A landscape with many valleys, sampled at points; each row gives a point and its height.
A ball rolls from a point to the lowest of its 3 nearest points, and stops where none of them is lower. Distance is the straight distance between rows; heights are no part of it.
ded: [131 131 137 132 130 145 127 138 140 170 136  91 113 130 142 124 115 128
 100 140]  height 177
vuk: [125  83 123 131 113 133 150 121 165  62  84 178 171 100 113  88 113  92
 168 139]  height 341
gamoz: [115 133 112 137 121 167 156 169 113 167 103 136 105 128 117  98 110 122
 161 153]  height 557
nat: [131 126 131 134 127 146 140 146 141 168 129 102 109 129 134 121 115 128
 114 139]  height 348
geva: [123 156 162 112 162  79  85  89  93 145 196  44 127 146 154 211 145 160
  82 103]  height 563
zek: [140 142 152 125 137 135 113 114 121 182 156  66 123 129 151 157 120 136
  87 142]  height 428
Danub: [121 153 146 106 155  76  72  85 110 118 195  77 131 146 151 204 145 160
  76  92]  height 678
soz: [141 140 151 126 135 122 107 110 133 157 158  75 124 129 145 156 126 139
  85 129]  height 472
Lal: [128  89 126 132 119 127 149 127 159  73  89 167 169  98 110  91 110  92
 169 138]  height 254
Foz: [121 146  98 139 119 176 160 165  91 187  87 140  97 124 112  99 112 136
 171 164]  height 457
fabe: [140 140 154 121 149  93  87  92 120 131 174  76 131 135 149 189 141 150
  79 103]  height 541
bul: [118 101 103 131 103 161 153 149 138 112  57 197 167 101 110  85 107  88
 182 169]  height 223
Rof: [125 143 121 139 125 167 141 154 124 185 118 109 102 135 130 114 112 126
 128 148]  height 555
mub: [123 118  96 128 103 172 153 153 117 133  51 202 152 105 105  86 111  93
 194 178]  height 326
Bet: [119  94 118 131 113 146 152 142 149 101  80 174 164 106 110  88 106  88
 171 156]  height 189
zud: [118 109 102 134 108 164 154 154 128 129  62 188 153 106 110  84 106  91
 191 170]  height 316
duzu: [137 108 136 131 133  92 132 112 147  51 140 150 140 128 121 119 151 131
 128  80]  height 429
Lofuv: [127 163  93 150 122 180 153 146  73 214  89 126  64 122 109 101 120 160
 169 178]  height 536
gafi: [120 153 131 100 139  70  72  88 129  90 194 121 131 153 147 193 155 160
  79  83]  height 893
lufip: [125  84 109 130 103 151 147 133 175  72  67 202 168  91 113  77 115  77
 172 154]  height 134
Fuz: [124 121 131 112 129  72 117 115 147  37 172 171 143 155 125 140 165 133
 118  61]  height 679
Fedu: [126 145 134 105 133  71  79  95 142  82 182 132 127 151 139 179 159 156
  79  77]  height 796
bote: [132 148 129 127 129 154 121 129 122 198 148  79 117 134 143 140 111 139
  94 156]  height 482
bonoz: [130 110 137 140 130 132 141 145 146 122 121 118 126 120 125 111 119 114
 127 124]  height 215
nanel: [116 106 109 131 113 155 156 155 131 121  75 173 157 112 112  91 102  89
 179 163]  height 404
deki: [123 144 110 136 124 171 154 169 109 183 101 127  97 134 116 102 111 130
 153 157]  height 529
milap: [133 152 152 124 147 134 111 109 104 196 173  41 125 133 153 170 119 143
  87 141]  height 502
lobu: [134 163  93 156 119 184 159 142  58 213  77 128  64 112 108  99 130 164
 178 182]  height 592
kimam: [125 165 116 131 125 172 128 131 109 218 143  78 101 136 140 138 106 143
 109 168]  height 661
tiv: [123 165 109 136 123 179 132 140 108 216 125  99  90 138 135 135 105 142
 120 170]  height 691
zosez: [127 149 155 117 156  81  78  85 103 134 183  64 129 139 152 201 143 155
  80 100]  height 582
Nunu: [119 124 123 105 128  67 114 121 147  30 181 184 143 166 129 144 170 134
 115  55]  height 709
barot: [129 167  99 140 120 189 141 151  94 215 112 111  76 133 128 120 114 147
 134 170]  height 646
kive: [139 146 161 123 153  98  91  94 104 155 180  49 128 138 149 193 136 149
  80 116]  height 532
milok: [105 147 128  84 127  58  83 110 155  55 213 171 135 175 148 169 167 144
  81  65]  height 750
dod: [125 161 100 144 118 181 153 159  83 210  92 126  74 130 117 106 119 147
 158 168]  height 525
Giz: [122  87 102 132 104 160 146 141 170  90  49 217 161  96 113  69 114  75
 182 164]  height 249
tafet: [136 121 137 127 132  90 116 112 150  65 157 143 131 138 130 137 158 141
 105  80]  height 671
gidam: [124 151 164 114 162  85  88  96  90 156 188  37 124 146 153 207 143 157
  79 105]  height 551
rik: [117 139 129 100 126  69  92 109 144  57 193 160 129 163 141 159 163 146
  92  67]  height 735
Befaf: [137 135 140 119 135  83  93 100 145  80 168 135 124 147 139 161 160 149
  86  78]  height 730
vam: [137 155  95 160 123 183 165 147  56 209  64 138  65 106 103  96 129 159
 185 182]  height 647
lodud: [140 110 143 134 131 101 128 119 148  78 138 129 131 123 124 120 147 131
 123  90]  height 409
tagin: [117 116 111 132 118 161 160 156 119 138  77 167 143 115 110  92 106 102
 180 166]  height 468
tate: [139 100 139 137 133 103 135 117 150  69 134 136 145 121 117 111 138 121
 133  92]  height 373
rorat: [117 126 122 136 124 155 153 163 127 159 107 126 114 128 123 100 108 114
 148 147]  height 547
ferug: [141 130 145 125 141 104  99 103 142 119 155  97 122 130 140 156 143 140
  83 105]  height 494
Kide: [120 124  95 134 113 169 160 158  96 150  66 173 134 113 106  89 108 115
 193 172]  height 303
datem: [131  86 125 132 112 116 149 109 168  48  98 180 178  99 109  93 120  98
 161 127]  height 423
matib: [137 141 156 121 144 124 105 105 115 177 167  54 128 133 155 174 123 139
  84 129]  height 465
sig: [123  96  96 129  96 170 151 148 151 106  39 228 162 100 109  69 116  77
 190 174]  height 209
vozir: [142 135 156 118 140 111 100 101 130 149 160  73 127 130 144 166 130 138
  77 120]  height 496
gora: [142 132 154 132 136 120 106 111 136 147 151  84 121 128 142 150 130 135
  83 125]  height 497
duziz: [132 147 166 121 154 104  99  97 101 171 181  35 128 141 156 194 133 149
  80 119]  height 549
Sonu: [135 147 146 118 144  82  80  88 130 110 174 100 128 141 146 186 152 153
  76  95]  height 754
Lin: [121 112 132 137 127 142 145 151 140 140 119 114 122 122 130 107 112 113
 129 127]  height 288
kezik: [128 127  98 136 109 175 164 154  96 149  54 194 141 107  99  87 115 111
 201 185]  height 186
Bakol: [119 144 103 141 118 176 166 166  86 180  79 152 104 121 111  95 117 133
 186 167]  height 443
zoza: [125 140 131 105 131  75  96 107 150  62 178 151 124 158 138 161 168 146
  90  66]  height 734
danos: [124 147 163 120 158 100  97 101  90 178 189  26 127 144 158 194 136 152
  80 117]  height 561
kud: [121 155 100 138 122 177 154 160 102 199  98 125  85 128 121 106 113 138
 153 162]  height 491
nepav: [116 104 121 141 125 147 156 154 139 127  94 142 141 115 118  94 106 101
 164 146]  height 417
nomog: [120 117 103 128 107 164 161 158 112 140  63 183 143 113 107  86 105 103
 188 174]  height 388
Mobek: [122 128 127 103 128  67 105 117 149  37 181 180 137 168 134 149 168 142
 105  55]  height 708
Bag: [115 125 111 136 123 161 160 166 113 155  91 146 124 124 111  99 108 115
 172 153]  height 548
dutol: [119 120 109 136 116 164 157 161 114 153  82 154 132 121 111  94 102 105
 180 160]  height 519
kimo: [128 152 166 121 154 115 108 106  90 190 180  29 128 138 153 182 125 151
  84 134]  height 546
gide: [137 117 146 136 132 127 130 133 147 136 131 107 121 126 133 121 125 125
 107 120]  height 427
seton: [123  86 112 129 108 147 149 137 168  84  67 194 168  94 110  83 109  87
 175 153]  height 56
fopi: [144 127 140 127 136  89 111 109 146  79 154 133 124 134 132 137 157 142
  99  84]  height 676
nub: [126 146 143 105 142  75  73  86 124 102 187 105 127 147 146 191 153 161
  77  90]  height 829
puf: [123 135  95 141 115 174 163 156  79 171  64 170 123 116 104  86 114 122
 198 179]  height 387
fem: [130  92 137 139 124 117 145 128 148  70 112 144 160 107 115  99 124 107
 149 112]  height 554
Gad: [137 103 138 143 133 116 143 135 153  96 124 123 131 117 122 108 122 116
 133 110]  height 58
Peg: [105 130 130  86 124  56 101 123 162  34 202 187 141 183 143 153 170 128
 100  53]  height 721
Gak: [122 105 119 135 121 151 153 152 139 111  85 157 157 108 114  91  99  96
 170 149]  height 300
ripin: [133 146 144 122 134 142 113 118 117 194 159  57 123 133 150 159 111 137
  90 150]  height 466
zumu: [139 138 150 121 146  97  92  94 129 132 163  85 129 134 148 175 142 143
  79 110]  height 521
feviz: [139 117 145 138 131 111 125 123 149 103 140 112 123 120 129 129 139 132
 108  98]  height 434
Fasid: [121 101 131 135 127 139 151 152 144 108 107 135 142 114 121 101 109 105
 153 136]  height 385
Vonos: [129 149 121 133 127 167 128 138 123 196 136  90 103 137 137 129 106 132
 107 154]  height 600
dinad: [125 155  95 148 122 181 160 159  76 201  81 138  79 122 106 101 122 148
 171 174]  height 490
padek: [139 136 138 120 137  84  92  95 139  96 167 117 124 141 138 165 160 149
  83  90]  height 706
tela: [134 114 132 118 129  81 136 111 146  33 151 168 153 139 116 124 157 128
 133  70]  height 553
Fami: [141 122 145 136 140 116 125 124 146 128 140 106 119 123 137 128 134 126
 102 115]  height 467
duzed: [122 101  96 131  99 171 153 151 143 117  46 217 159  99 109  77 115  84
 185 176]  height 110
tidaf: [142 124 143 126 137  96 101 105 144  96 154 122 122 137 136 150 150 144
  88  90]  height 685
lanev: [139  96 135 127 123  96 146 106 151  36 127 163 163 120 112 107 140 122
 142  93]  height 503
bedal: [142 121 150 133 136 108 112 118 148 114 142 108 119 130 135 143 139 133
  92 101]  height 461
vireg: [121 117 125 137 127 152 153 159 134 141 105 136 134 121 119  98 106 106
 158 144]  height 488
ruzim: [128 132 130 110 129  73 104 112 149  51 181 161 132 161 138 149 167 143
  99  65]  height 720
mana: [130 134 139 116 132  78  99 106 148  63 168 147 128 148 134 154 162 148
  97  68]  height 746
duneb: [131 100 140 137 133 112 142 129 150  84 121 128 140 111 118 105 128 117
 139 106]  height 222
nevi: [140 125 146 132 131 134 122 129 146 155 136  92 114 129 139 127 125 128
  97 132]  height 340
maz: [130 146  99 148 115 177 162 159  68 187  67 155  96 110 100  87 120 144
 197 179]  height 493
lege: [140 143 155 121 145 109  94  98 120 153 170  65 130 137 152 180 136 149
  81 119]  height 514
zum: [119 157 109 133 124 176 141 154 111 195 117 111  90 138 128 114 110 134
 133 160]  height 576
funag: [134 117 131 118 127  80 122 114 147  41 163 161 139 147 119 133 164 138
 116  70]  height 643
lonu: [126 158 127 125 123 163 122 125 111 216 156  71 108 135 148 146 103 142
  98 168]  height 585
tem: [127 103 137 137 129 132 148 146 147 110 116 125 133 120 124 106 117 113
 140 121]  height 232
sibu: [136 140 143 132 136 138 117 122 134 174 149  81 116 132 148 144 116 133
  90 143]  height 364
rire: [119  87 119 131 111 141 148 132 161  87  78 178 172  98 114  89 109  87
 169 152]  height 122
kotez: [126  87 127 133 123 128 150 127 156  74 101 155 165 107 109  90 113  97
 160 132]  height 410

For each start below, name the point where the ball stops.
nepav: seton
ferug: Gad
tiv: kezik
gamoz: kezik
barot: kezik
gafi: ded

Call two points neighbours if one is among the 3 nearest of the other. Go from one point of each pair to the other, from neighbour to neighbour, staying as low as possible. Name the highest point that can't be avoided.
seton / kezik: mub
Gad / duzed: nepav
seton / duzed: Giz

Two balls start at each pair of points below. Name the first point that both come to, or write none.
zosez / gidam: lege
geva / kimo: zek
rik / fopi: funag
